Points, in no order, along strands that fork and pass close to each other.
(in the rows, 128 means zero)
Points whose rows are less than 161 apart are linked; no others are. Some points are linked to none.
rofa: [127 185 122 131 153 134 114  82 171 140 154 114  96  96 162 166 103 143
 103 145 127 110 120  83 117 160 123 174 120 125 157  89 123 142 153  97
 101 172 149 137 139 168 148 127  93 140 106 182 118 138 108  74 167 147
 129 168 135 120  75 119 100 161 104 155 116 102 145]
Boli: [144 139 128 120 159 105 142  86 136 142 162 104 123  96 142 158 143 177
 116  89 133 145 123  85  80 170 113 145 165 142 156 122 110 135 119  97
 163 152  90 131 117 125 140 127 105 140 145 168 130 148 128 124 136 165
 159 150 105 127  45 157 152 177 132 174 102  98 132]
refo: [118 104 100 146  99 125 127 157 121  91  82 111 131 130 115 134  97 124
 160 169 137 105 123 180 136  94 120 132 104 140  84 178 159 122 147 135
 131  97 165 119 118 117 143 106 116 163 109 139 160 101 141  87 114  90
 108 138 179 124 176 125 126 132 106 126 160 135 124]
dasi: [135 141 102 118 104  88 131 117  72 148  98  95 120 127 122 136 120 179
  96 125 146 121 110 152  89 143 117 120 143 120  91 114 121 120  81 104
 142  67 108 156 103  82 145 100 101 177 188 153 169 144 102 168 124 111
 137 157 104 113 106 128 143 139 114 180 115 136 138]
desa: [124 144 101 141 122 173 107 115 168 112 105  95  83 109 118 178  93 141
 130 157 141  99 127 141 115 131 109 153 108 155 106 118 121 148 165 114
 136 147 154 148 155 148 148 102  85 186 111 212 167 136 115 104 148 133
 134 169 139 135 140 128  95 142 135 162 140 130 147]
zis: [125  91 124  96 201 113 108 160 133  99 162 147 131 140  88 135 148 135
 132 129 148 139 184 139 139 103 147 102 142 135 122 142 138 117 161  92
 162 154 102 158 124 116 124 153 114 117  97 135 137 143 164 109 126 142
 124 151 145 152 114 134 155 135 156 129 135  83 125]
Tad: [138 161 122 115 177 120 126  82 173 131 172 117 121  89 150 162 129 160
 109 118 134 134 122  87  96 160 127 155 139 135 168 104 118 155 138  93
 115 171 132 155 106 146 131 133 101 128 122 178 104 141 125  91 146 164
 151 156 112 124  43 136 135 160 129 161 109 116 143]
valug: [127 155 153 154  66 156 124 150 141 158 119 103 126 149 158 103 119 103
 121 172  95 132 111  95 144 127 132 161  77 125 117 151 110 137 109 144
  88 150 121  98 160 159 142 144 156  90  93  61 120 120 102 121 146 106
 118 135 135 113 152 120 113 108  93 118 156 123 121]
giso: [125 143 123  91 145 116 132 100 141 115 153 105  97 115 127 142 111 127
  68 185 123 150 161  98 108 112 130 154  65 115 127 133 141 143 143 104
  82 168 118 166 138 117 150 123 101 150 100 135 136 143 119  91 188 137
 134 160 144 135 119 109 142 156  87 164 141  79 124]
Legu: [146 155 131  70 172  90 147 105 106 121 154 139 145 112 125  97 107 132
 112 146 151 135 149 115 114 110 124 132 109 105 155 106 138 127  92 124
  75 145 172 176  91 125 113 121 153 124 129 115  83 125 130 101 140 132
 121 129 152 120  94  80 158 125  68 134 113 134 136]
dufem: [157 127 142 167  72 124 148 126 155 130  77 138 138  92 109 134 103  95
 199  97 102  95 102 160 125 121 126 129 145 143 123 148 168 116 146 189
 140  96 153  96 123 116 118  92 134 155 125 137 123 117 137 175  81 132
 122 104 101 138 180 150 118 109 141  84 153 202 110]
Bop: [127 125 116 137 191 165 109 138 188 109 136 159 115  99 129 154 129 129
 139 124 136 108 129 145 161 119 133 120 159 135 140 126 160 119 187 148
 153 139 163 113 129 186 122 141 122 140  73 164  96 123 150  84 115 138
 127 131 156 166 138 152 136 117 181 108 151 125 120]
Zup: [132 155 123 156 111 181 124 106 167 117 110 134 126 123 148 145 106 109
 143 101 128 104  88 122 157 136 107 112 123 146 126 107 130 145 182 191
 124 125 154 111 153 165 115 113 129 118  94 156  89 129 128 158 106 160
 105 139 109 154 140 121 100  76 181 105 122 171 120]
Fev: [136 110 140 158  82 119 138  88  93 143 101 164 138 130 139  83 161 144
 147  80 105 137 102 170 157 172 157 118 183 112 129 103 109  98 120 175
 153  46 140  97  99 118  98  93 166 113 183  79  92 121 126 183 103 142
 120  52 107  98 165 130  99  94 163  73  92 179 117]
nodap: [144 143 128 164  78 139 105 137 163 142 104  97  98 118 158 149 109 132
 119 134  96 109  95 110 115 170 120 179 126 120 110 153 131 119 139 128
 136 127 133  91 130 146 137 119 126 139 137 137 140 132 115 120 130 137
 117 144 122 126 140 145 104 120 119 135 138 148 128]
Rirus: [109 104 104 139 150 145 124 120 161 111 128  99 105 124 118 179 119 148
 119 148 138 131 157 140 105 117 122 123 116 155 112 111 150 145 185  80
 163 160 122 155 133 126 139 132  82 168 102 201 178 139 136 102 155 149
 133 175 146 140 133 138 120 156 153 167 135  92 122]
Ponuv: [101 126  94  46 227 132 129 135  83 111 149 167 129 119 116 116 145 118
 124 114 199 127 125 202 112 117 148  99 187 124 124  76 107 124  80 125
 119 115 167 172  84 120  59 139 143 127 198 132 129  79 116 117 130 105
 110 109 134  98 127  75 133 121 112 130  86 132 156]
pavem: [131 132  99 126 101  75 136 130  58 162  84 104 120 148 106 117 141 164
 109 105 147 120 111 166 121 132 138  93 160 122 103 107 107 138  81 130
 123  48 107 165 122  93 139 119 124 152 204 142 164 144 111 205 114  93
 106 136 107 124 115 126 126 110 159 152 114 153 131]
buluv: [126 103 124 171  98 121 134 132 111 170 139 163 172 180 144  89 190 143
 146  77 109 158 105 137 173 147 169 124 139 122 136 152  57  90 117 145
 159  96  57 106 157  85 145 147 171  79 170  58 126 142 136 181 119 139
 143  99 122 130 129 160 149 119 191  91  74 116 110]
lud: [135 137 132 164  38 132 139 133 137 125  68  77 128 122 119 150  87  85
 161 165 101 107  98 137 121  95  98 152  69 157 108 161 164 139 122 152
 103 111 161 110 128 146 129  87 113 158 125 135 146  86 121 137 120 103
 129 128 130 109 198 143 114 116  95 113 178 176 144]
Pel: [103 133  87  87 181 162 128 146 111 105 165 151 109 149 106 105 129 105
  99 150 158 134 141 140 193 115 131  76 119 132 117  75  65 151 156 145
 100 150 150 169 112 134 102 145 144  88 100 102 119 124 121 132 141 156
 115 145 156 125 120  55 114 111 145 132  86 111 130]
Vuv: [162 151 163 163  71 144 115 107 182 162 116 126 135 122 164 135 146 136
 138  95  85 135  85 101  84 181 124 190 145 123 152 140 143  98 104 142
 150 125  91  49 140 148 141 140 157 133 145  96 102 129 115 144 107 132
 141  81  80 108 120 157 121 146 118 125 127 149 128]
zilem: [112  95 126 149 111 108 128 154 123  99  99 109 154 119  95 128 109 112
 167 149 118 114 162 146 131  68 126 118 103 132  98 167 163 133 150 142
 117 123 152 121 128 110 145 122 115 132  91 129 138 114 156 129 110 103
 125 144 152 130 176 143 143 129 101 117 185 132 116]
zepo: [111 102  66 134 118 133 115 187  94  94 112 112 121 136 100 124  96 122
 147 169 157 118 131 203 158  84 125  98 115 138  72 143 135 117 160 122
 124 107 159 144 119 109 146 122 132 157 106 144 163  97 129  95 132  92
 104 154 179 113 175 102 120 125 150 143 147 120 142]
Vage: [107 119 111  60 184  83 141 124 117 109 174 117 117 122  96 127 120 130
  61 171 147 149 190 105 107 109 133 132  59 124 129 130 151 149 141  87
  78 165 119 182 117  70 157 128 103 155 107 124 127 137 113  92 163 153
 126 135 138 116 117  99 149 142  83 152 151  86 125]
gubo: [118 126  97  71 201  98 121 137  68 133 148 165 135 136 114 117 159 128
 121 101 168 139 117 179 114 133 155  92 196 117 103 114 105 101  80 136
 136  85 127 176  95 111  74 123 139 118 205 112 141 102 127 147 116 103
 118 109 111 118 104  92 134 122 145 131  95 115 141]
gepu: [139 161 189 163  47 153 148 100 164 167 101 121 140 117 159 145 123 118
 137 116  77 101 106  82  78 146 102 174 125 128 153 130 155 134 119 134
 135 119 120  59 132 163 141 119 136 125 118 122 102 124 108 175 102 124
 158  99  57 121 153 160 106 141 122 113 151 174 137]
Ziman: [159 132 144 144  43 120 153 129 134 134  67 120 135  99 123 121  91  98
 176 136 121  97  91 150 122 130  96 149 114 144 104 137 179 132 122 164
 126  98 174  93  98 128 111  78 135 158 155 126 137 119 112 152  86 102
 121 115 102 133 195 134 106 106  99 101 173 215 130]
fer: [119 125 111 114 200 146 132 137 164 105 152 124  87 132 111 182 137 146
 121 153 159 116 153 127 121 129 109 101 137 167 137  83 142 163 206  76
 167 192 106 178 127 151 137 148  64 160  93 213 169 163 108 100 169 151
 146 149 140 162 103 131 114 156 184 173 133  94 135]
denar: [128 125 122 125 119  99 129 113  46 161 120 144 129 141 118 103 149 158
 123  91 140 131 110 157 146 146 137  81 194 110 122  82  88 128  85 152
 138  43 121 167 112 105 102 101 130 123 210 120 141 134 116 211 111 128
 117  90  93 120 113 119 118 100 185 138  85 163 134]
Simut: [102 111 127 114 214 151 103 149 168  80 169 180 137 122 117 137 152 122
 152 134 135 119 160 145 177  74 154  92 139 127 133 130 140 125 198 153
 137 151 150 129 145 178 111 141 133 112  71 138 109 147 164  93 132 126
 135 127 175 178 131 135 145  92 191  98 147 101 111]
solu: [146 162 174 128  79 141 137  85 121 160 131 113 135 112 159 122  96 144
 114 118  99 118  97  67 107 158 101 170 116 109 147 105 139 149  78 133
  88 129 153 110 121 154 132 128 135 120 165 137  88 151 105 149 117 131
 117 130  81 100  85 108 120 135  74 130 117 154 134]
Mup: [113 130 102  94 168 164 125 157 128 104 135 150 106 132 126 134 116 111
 116 186 170 114 129 162 178 105 127 124 100 133  96 116 124 142 179 111
 114 141 180 162 118 154 130 137 138 157  95 121 113 119 123  53 169  82
 110 145 201 132 147  86 114 125 117 139 133  98 135]
tofa: [130  78 130 144 122  81 128 176 101 108  98 136 168 149 122  99 140 131
 149 134 104 137 159 140 132 101 151 131 138 105 112 197 143  87 106 116
 121 114 109 121 132  77 152 144 136 129 124  70 147 126 160 135 122 107
 140 112 154 114 144 165 163 134  96 106 160 113 117]
Kagon: [125 126 160 179  69 123 173 100 136 105 135 128 163 174 107 126 127  87
 165  63 122 114 156  79 117  70 110  88  96 157 165 142 141 159 166 144
 170 142  49 100 176  89 156 129 106 103 118 140 127 144 166 206 118 138
 143 122  65 168 120 178 145 111 178 117 142 155 102]
Zegu: [124 104 155 169  61  89 155 135  86 153  98 120 158 144 116 100 138 134
 139  95  87 121 154 103 116 117 131 111 117 129 141 142 127 135 107 121
 158 100  66 113 159  70 181 137 116 141 173 105 155 146 152 215 108 127
 147 128 102 149 119 167 154 141 143 129 134 160 104]
nifip: [145 126 138 114 136  99 135  95 156 159 178 102 132 125 149 130 162 162
 119 101 134 170 131  71 104 181 126 162 125 136 168 146 108 126 109  93
 164 176  52 124 135 104 137 140 129 113 127 115 129 150 154 123 141 166
 159 163 134 130  51 165 167 175 141 154 102  62 120]
piman: [154 115 156 135 172  97 124 102 151 122 125 129 139  78 128 150 129 177
 141  96 125 124 133 112  80 149 117 162 168 134 165 164 153 100 123  95
 144 135 128 107 105 139 128 141 109 152 131 163 135 131 137 114 100 148
 158 125  92 137 109 180 157 160 114 113 146 105 133]
bana: [118 116 134 151  67 118 129 184 103 138 118  90 118 170 142 102 131 111
 123 177  98 147 120 120 147 117 141 159  79 125 110 179  89 119  98 112
 103 156 102 112 160 108 169 143 158 106 108  61 155 116 108 110 169 110
 125 124 172 112 150 118 128 123  86 118 144 107 121]
Kiz: [146 131 190 135  74 115 155  85 123 162  98 137 157 111 142 106 118 146
 119 109  98 137 120  90  70 149 107 169 135 102 164 118 150 132  61 128
 120 124 127  97 108 147 136 137 152 132 166 116  83 141 112 152 101 123
 148 108  70 107 103 148 138 160  72 121 129 156 129]
ras: [131  86 123 146 101  78 125 164  97 109  95 139 142 128 123 116 135 160
 137 151 119 136 142 146 107 126 141 180 141 107 117 200 135  73  90  89
 130  99 116 130 118  90 148 132 115 153 146  76 151 110 147  90 122 114
 143 111 147 110 141 151 163 159  90 125 145  88 114]
Baz: [140 120 136 113 141 108 124 112  61 145 108 156 130 126 114  85 158 145
 133  85 135 152  92 162 162 146 149  92 192 105 127 101  92 108  87 169
 136  64 157 135  95 122  80 113 156  96 184  93 115 123 115 171 113 129
 124  68 127  96 142 120 108 100 151  92  80 157 124]
Peb: [ 92 100  57  91 168 123 119 196  69  98 130 149 140 136  86 114 140 105
 135 165 180 127 148 211 165  98 149  74 137 134  80 145 134 116 125 128
 129 102 155 161 107  91 132 129 136 129 127 126 167  84 138 114 124  80
  90 123 159 100 175  79 128 122 148 117 141 126 141]
gopi: [142 128 133 166  80 114 138 130  98 145  98 114 142 136 129 106 139 136
 133  87  87 132 110 125 126 155 128 117 140 112 121 128 115 128 104 147
 149  85  88 126 138  98 152 121 139 130 170 107 139 136 132 184 106 118
 139 130 117 125 126 142 132 114 158 136 123 157 113]
kila: [134 131 132 164 132 169  98 124 186 115 116 117  99 124 161 156 119 125
 135 140 101 101 112 130 142 143 123 150 129 130 128 133 147 116 176 141
 144 147 154 103 146 169 141 131 120 142  97 153 130 133 139  96 128 138
 114 141 152 152 150 135 121 116 147 126 147 120 119]
Nen: [149 137 138 151  71 129 126 128 119 154  88 113 128 127 131 116 107 128
 136 127 104 124  96 138 128 152 119 126 118 124 105 132 110 121 107 140
 122  98 135 119 131 122 132 118 147 130 138 119 132 132 114 156 119 121
 120 127 113 114 143 121 110 108 113 127 133 161 131]
pase: [150 101 128 111 212 105 104 119 158 112 139 141 132  91 113 166 145 167
 151  86 160 130 131 143  99 136 144 134 216 126 165 148 149 108 129  99
 170 134 129 128  98 153 101 138 106 144 116 173 130 118 163  90  91 141
 152 113 102 151  82 170 155 150 144 123 131 105 148]
gof: [115 111 148 138 129 125 126 127 159 114 149 108 117 150 125 122 147 102
 110 148  93 165 180 109 124  95 135 129  79 127 131 168 127 135 147 124
 119 168  85 116 190 112 162 148 128  95  85 102 143 135 135 131 151 140
 136 161 145 139 129 154 141 115 123 123 163  82 102]
Lufep: [116 133 142  95 252 110 122 101 181 104 163 163 128  96 107 171 155 164
 118 141 139 141 175 104 109 105 150 139 128 126 175 121 174 123 169  88
 129 178 131 147 126 175 133 128 101 146  88 202 126 145 145  66 146 133
 172 133 152 165  99 149 141 152 155 129 159  84 134]
Lote: [121 102 113 105 218 114 123 137 148 112 154 126 126 109 111 188 151 149
 120 100 176 131 144 135  92 137 140 109 183 146 145 124 158 133 151  70
 179 146 107 151 100 136 119 139  92 151 130 205 163 139 148  96 128 141
 150 130 116 154  81 157 136 167 161 155 135  91 151]
Fizu: [124 133 122  92 170 132 125 123 110 135 166 139 136 153 108 110 142 124
 121  99 152 157 133 118 145 135 120  91 141 129 139 100  98 144 124 125
 126 143  95 166 118 121 112 146 156  88 131 118 122 140 144 154 120 169
 131 137 113 134  73 113 145 126 155 143  93 108 124]
raza: [130 110 165 148  64 143 140 103  99 134  97 171 158 145 126  75 140 118
 163  84  97 127 119 139 159 136 137  96 141 115 158 106 127 135 116 177
 139 102 120  94 133 115 115 121 168 101 172 105  81 135 132 203  91 143
 130  71 112 116 165 126  99 108 150  88 107 189 106]
bupa: [108 119 106 125 216 151 121 156 167 111 155 137  93 147 127 193 140 130
 126 111 177 116 132 144 113 143 140 104 194 164 123  70 141 143 183  83
 200 172 106 157 110 161 110 153  63 157 118 223 177 149 135 106 150 150
 135 121 117 156  86 140 118 160 197 165 125 114 160]
sur: [123 143 118  52 197  82 136 126 106 123 181 125 132 124  96 100 137 133
  95 146 155 163 185 106 118 125 134 123  86 121 140 112 121 138  96 105
  91 156 130 193  94  84 131 132 156 116 131 124  96 144 129 116 131 152
 124 139 132 111  85  85 160 133  93 151 124  96 129]
toru: [135 134 206 142  48 149 144  97 138 160 103 141 153 123 134  92 112 128
 129 109  78 114 134  86  76 116 114 152 132 111 164 131 171 145  93 133
 136 110 113  72 131 135 138 133 146 113 146 132  89 144 120 204  79 115
 163  77  52 128 147 166 119 164  98 117 161 176 118]
depa: [134 153 149 164  22 136 143 164 146 145  78  83 124 156 135 122 109  68
 158 172 114 115  89 111 148 107 115 161  76 164  95 151 151 153 111 166
  99 134 157  91 142 167 111 101 150 135  97  96 129  90 108 107 134  81
 117 112 144 103 215 118  81 104 112  98 165 172 143]
sagun: [ 97 103  75 102 169 163 114 178 112  99 143 146 106 145  92 138 111 124
 131 173 178 118 159 189 156  87 137 104 112 135  95 130 143 121 160  83
 128 133 153 163 122 126 135 143 116 163 109 156 130 108 134  76 149  94
  99 134 183 137 145  92 130 148 136 152 141  91 137]
Dof: [138 128 132 162  91 114 117 125 127 181 146 128 147 156 155 101 179 166
 141  77 109 158  90 111 156 185 147 151 160 126 131 143  81  83 100 130
 170  99  46 111 160 109 157 141 167 104 175  77 145 152 129 163 137 120
 134 120 119 125  94 163 149 139 181 120  85  90 119]
vibu: [ 94 137  90  64 192 162 130 140  93 112 160 162 116 147  95 125 126  89
 100 136 163 138 140 148 156 112 139  59 144 133 108  37  77 165 129 150
 108 148 131 188 108 121  67 139 107  94 139 136 134 122 123 156 131 147
 116 133 132 115 122  59 116 117 156 136  65 145 143]
les: [105 118 119  77 234 124 102 149 143  91 160 171 147 130  86 113 144 131
 141 150 155 139 176 141 162  94 139  86 145 109 133 133 150 121 162 128
 127 152 157 161 123 136 102 148 138 112  85 125 115 124 159 100 115 137
 117 136 150 164 130 102 151 122 141 118 133 101 126]
nevuk: [136 150 144 164 115 147 143  89 153 118 104 110 140 124 131 143  98 104
 132 109 112 100 130 118 131 101 111 117 105 147 127 133 150 149 178 159
 115 131 129 118 152 145 129 122 116 116  95 168 127 139 132 163 111 138
 136 151  98 167 158 144 111 109 140 124 165 161 108]
mifu: [142 158 107 104 116 110 127 113 102 147 123  95 105 110 147 146  98 166
  91 127 153 117 105 126  99 174 113 151 131 118  96  99  93 130  97  90
 115 100 142 158 104 116 137 117  99 172 187 157 157 141  99 132 139 126
 123 163 114  99  77  93 119 141  92 177  93 130 148]
vome: [137 118 142 139 133 129 104 143 173 135 156 122 127 136 151 127 156 142
 121 137 102 165 140 109 129 136 141 164 104 131 147 180 122 102 135 118
 149 173  90 107 163 135 145 162 145  94  96  85 129 144 143  99 149 147
 134 156 151 145 112 161 141 133 145 119 139  73 116]
fefa: [ 97 110 147 121 120 107 129 149 134 116 142 106 126 139 128 119 134 107
  96 177 108 152 172 100 117  86 140 145  59 117 127 183 148 132 123 119
  92 161 114 120 161 112 152 132 120 110  87  81 131 108 141 102 149 122
 132 138 164 134 157 147 147 130  73 123 179  80 113]
Gika: [111 119  71  61 197 143 117 150  72 110 137 158 110 126 118 114 135 119
 127 131 193 131 110 193 159 129 147  96 182 128 101  85  80 112 101 150
 118  82 194 148  92 134  72 116 134 124 176 114 132  79  93 105 138  86
 107 107 146  99 155  76 120  97 121 115  78 143 164]
zofo: [142 121 112 113 174 132 129 152  99 100 121 158 138 114 114 102 133 117
 139 141 153 111 133 160 161  96 113  88 130 118 125 132 135 112 122 135
 103 111 175 129  93 128  95 127 146 117 110 106 106 124 128  97 123  99
 113 113 157 125 153 107 139 113 101 105 137 132 124]
lepi: [159 142 119 120 151 112 106 115 145 135 119 121 111 101 150 141 116 146
 134 113 150 108 103 128 101 154 109 157 165 107 137 114 139 110  98 116
 113 125 180 113  98 155 116 121 140 158 135 150  95 120 115  64 125 121
 124 122 123 116 113 126 129 121  86 140 114 134 150]
beko: [137 138 165 132 114 121 114 102 190 160 178 128 136 146 162 127 157 148
 126 117 100 188 136  76 101 150 129 168 121 132 179 169 110 109 108 113
 167 170  63  97 166 123 137 159 149  95 110 100 112 149 157 112 139 158
 157 156 134 139  79 168 145 158 132 136 110  53 117]
fitum: [131 101 120 181  91 135 124 155 128 154 127 144 152 173 149  87 175  98
 153 111  99 162 129 147 185 131 166 116 109 122 119 165  69 102 133 140
 141 127  81  92 170  99 157 166 182  86 131  74 133 128 138 166 127 135
 123 121 140 124 144 146 128  99 170  77 107 122 105]
dezum: [144 139 100  93 176 139 112 121 135 113 125 154 100  89 144 146 119 130
 148 120 174  97  95 162 117 146 118 114 185 115 128  85 131 118 113 136
 114 105 200 121  85 152 101 111 132 166 140 151 104 105 119  78 121 111
 109 112 126 119 125 109 119  97 101 121 100 149 168]
bukab: [114 106  98  97 163 142 120 148 125 116 170 134 120 165  99 112 145 115
 115 138 138 143 160 125 183 122 138  86 112 128 115 114  85 135 152 132
 119 167 102 162 138 111 127 142 154  91  97  99 128 141 127 141 133 164
 122 148 152 143 106  89 132 121 168 140 104 103 127]
lupi: [136 126 187 139  56 140 146 115  90 152  82 151 163 132 139  73 118 122
 123 118  94 122 124 123 149 133 110  96 113 113 158 109 140 152 100 166
 105 115 152 119 125 117 122 114 154 100 162 108  84 132 113 193 101 120
 111  86 108 121 149 115  89 103  97 113 131 202 114]
durir: [127 189 191 127  72 151 152 117 149 173 143 111 142 123 162 117 116  94
 109 153  84 146 123  55 118 120 124 174  74 112 133 114 155 157  88 147
  79 130 124  91 161 214 119 114 142 100 104 107  88 126  87 135 140  97
 127 124  76 103 141 114  91 142  85 118 160 143 150]
bomi: [120 103  77  90 183 149 105 169  97  94 123 161 114 128 117 107 122 115
 150 144 177 129 110 194 167 121 138  92 171 127 111 119 115 102 129 142
 138  93 197 121  92 156  81 133 149 135 128 107 125  86 124  72 129  96
 111 101 175 124 163  97 129 115 134 105 112 128 143]
tizo: [132 163 176 123  89 157 141  86 115 155 150 139 147 123 143 104 101 129
  98 127 107 125 128  84 125 134 105 119 101 120 164 102 135 164 115 138
  82 132 130 126 140 128 125 127 155  90 149 109  88 159 116 161 116 143
 111 130  88 126  94 114 110 124 102 129 131 150 127]
Vos: [153 130 120 147  99 155 138 108 163 122  88 151 137 104 129 132 118  98
 180 103 116 100 104 162 145 137 113 113 137 127 124 118 170 132 170 200
 124  89 171 100 115 148 107  90 142 126 115 132 100 107 120 160  87 160
 101 112 103 134 177 136  99  88 165  79 130 187 111]
Pekif: [127 129  83 111 168 153 102 128 123 114 120 143 106 114 116 144 131 122
 148 113 159 106 104 175 138 147 126  85 194 126 117  88 121 117 151 152
 143  96 170 133  98 136  88 114 128 134 147 158 129 108 120 125 112 149
 108 124 118 131 140 116 115  96 165 124  99 163 148]
Pem: [116 159 153 187  88 144 150  92 164 115 122 101 145 141 123 154 103  93
 152  85 108 118 139 102 117  84 110 113  87 163 140 141 143 161 181 160
 152 156  98 116 181 124 145 119  97 116  94 179 144 135 134 179 111 141
 150 149  76 157 137 168 130 108 180 113 156 160 105]
dep: [114 118 133 160 112 145 117 114 169 115 148  75  96 131 153 159 138 142
 120 140  96 142 134  92  81 142 127 161  82 156 146 154 123 136 170  95
 158 183  97 111 175 128 157 135  74 134  91 158 185 150 134 121 177 154
 146 175 154 149 129 170 111 148 150 152 144  79  90]
vez: [126 131  86 132 146 145 135 131  99 111 128 138 119 135 108 136 121 103
 125 103 145 119 121 134 147 122 116  73 153 145 109  80 115 154 163 164
 152 105 123 158 119 121  93 121 103 112 127 156 133 128 129 163 112 170
 122 138 111 140 137 114 122 101 188 136  87 163 129]
kif: [112 140  92  87 173 159 125 119  80 119 128 134 117 141 110 137 112 111
 113 109 173 120 114 150 132 129 133  65 163 138 105  50  95 158 124 142
 132 103 126 187 108 120  66 121  92 123 176 171 146 127 107 170 126 138
 112 140 100 125 105  78 115 107 172 147  71 168 144]
veb: [143 103 167 148 117 112 139 105 146 138 101 127 155  97 127 139 124 154
 142  90  83 112 138  98  77 143 118 169 165 117 155 175 158  95 108 110
 155 114  95  77 135 129 137 149 119 151 144 110 128 119 148 149  92 141
 170 107  71 135 120 190 160 165 102 108 140 125 117]
danef: [120 149 114 133 139 162 115  92 163 130 142 115  85  91 141 197 109 157
  97 171 135 106 128  96 105 134 107 160  86 147 131  98 130 150 166  91
 104 172 169 153 150 169 156 112  57 181 101 220 157 142 102  92 182 135
 143 153 137 137 122 123 103 175 102 168 131 100 138]
zeti: [157 132 141 174  75 131 114 103 161 171 132 123 144 138 173 130 164 160
 138  76  96 145  80 109 110 214 139 180 170 131 135 138 108  83  92 139
 167 110  63  72 150 128 145 134 162 128 165  89 116 147 139 140 106 133
 136  93 103 127 107 159 139 132 150 120 100 120 125]
pum: [130 109 110  98 173 101 121 144  86 126 144 142 142 141 106 102 144 146
 114 111 152 153 133 153 149 129 151  95 154 100 110 123 103 107  94 114
 142 118 102 161 112  91 112 144 148 108 152 103 143 135 137 144 111 131
 124 129 130 124 103 111 152 125 140 136 102 106 126]
mog: [114  96 134 153 119 113 128 167 130 101 113 134 169 131 115  98 143  97
 155 125  96 128 166 153 142  88 143 111 120 118 119 178 155 118 134 145
 125 131 117 101 147  90 142 142 143 117  85  95 132 125 165 136 111 106
 127 129 142 137 159 149 143 118 122  89 169 127 102]
natev: [130 152 192 115  89 138 154 111 103 144 125 129 158 131 133  90 100 108
 110 138  99 123 143  87 142 108 122 110  77 109 145 117 144 160  96 150
  69 133 156 122 156 129 124 128 156  84 123 109  88 145 109 161 130 106
 118 111 119 122 134 100 107 114  81 117 156 165 123]
das: [140 146 149 167  57 144 131 183 147 150 101 103 112 165 160 115 120  83
 131 171 100 114  79 104 157 147 126 171 110 135 113 169 119 131 119 134
 111 134 128  91 134 164 127 136 170 105 106  72 128 101 106  83 141  90
 116 103 166 105 193 117 100 113 108 107 139 140 131]
Gafo: [140 166  98 105 126 113 126 121 124 143 148 108  99 112 152 138 109 134
 118 131 154 116  98 123 109 162 127 159 147 118 124  88  90 131  83 100
 105 119 164 154  84 131 137 120 115 158 143 143 116 127  97  77 145 131
 109 139 137 100  81  97 132 128  65 165  74 131 169]
Soge: [121  99 168 177  57  89 168 134  95 133 131 127 175 164  92 109 150  89
 149  77  92 134 178  95 130  83 124  92 103 146 152 139 121 157 135 131
 175 124  25 102 165  34 173 130  98 110 141 124 126 142 185 218 110 133
 149 120  85 143  98 184 150 125 167 126 130 155 112]
fegu: [104  83 124 147  91  94 135 143  96 104 111 101 123 120 121 138 126 150
  92 184 127 134 132 132  88 120 120 156  94 111 121 183 145 101 105  90
 121 133 118 117  98 100 142 123 108 158 122  95 156 121 134  78 141 123
 136 128 158 109 152 137 160 164  54 152 140  79 113]
kef: [138 175 134 154 107 179 106 125 185 147 154 128  99 134 189 130 134 119
 118 125 111 128  92  90 157 176 130 181 111 134 131 114 100 129 140 160
 100 145 158  93 152 197 127 143 148  88  98 100  99 130 116  83 162 138
  94 129 154 124 101  94  88 123 128 105 123 131 132]
Pulid: [152 146 144 109 166 121 145 120 110 118 136 141 134 111 141 124  97 129
 116 161 148 114 137 123 138 106 111 137 101  93 135 139 151 127 103 134
  86 139 182 131 116 154 113 122 140 129 106 104  89 128 119  69 137 107
 119 117 155 124 139 104 151 120  59 112 151 132 137]
vuzes: [121 144 115 112 140 141 120 129 133 124 143 120  87 121 143 155  99 133
  97 187 149 125 122 125 130 117 128 152  76 131 112 128 129 136 144  99
  89 156 160 154 138 147 135 123 114 136 105 125 132 126 114  52 171 106
 123 146 180 127 138 100 122 141  79 160 133  91 121]
pepev: [ 91  98 128 149  73 101 126 170 106 116 124  91 114 154 133 138 133 125
  92 188 111 141 144 119 119 110 131 160  71 130 106 188 125 122 114 109
 113 146 105 119 146  95 171 119 122 132 105  80 170 110 130  99 164 109
 129 141 179 113 166 151 137 139  71 147 155  86 114]

A fork is a point with three links, a tip a point with one. Leave the first point through the second and follow the links. Name the first fork or tip that comes.
dasi / pavem -> fitum
vome / beko -> veb
bomi / zofo -> zepo
veb / piman -> pepev
Vos / Zup -> zis

A fork is a point with three links. Follow the links from the first point to the second and name the forks in between, in order.
rofa / nodap -> pepev
Peb / bomi -> zepo
das / gubo -> pepev > zepo
Legu / das -> zepo > pepev
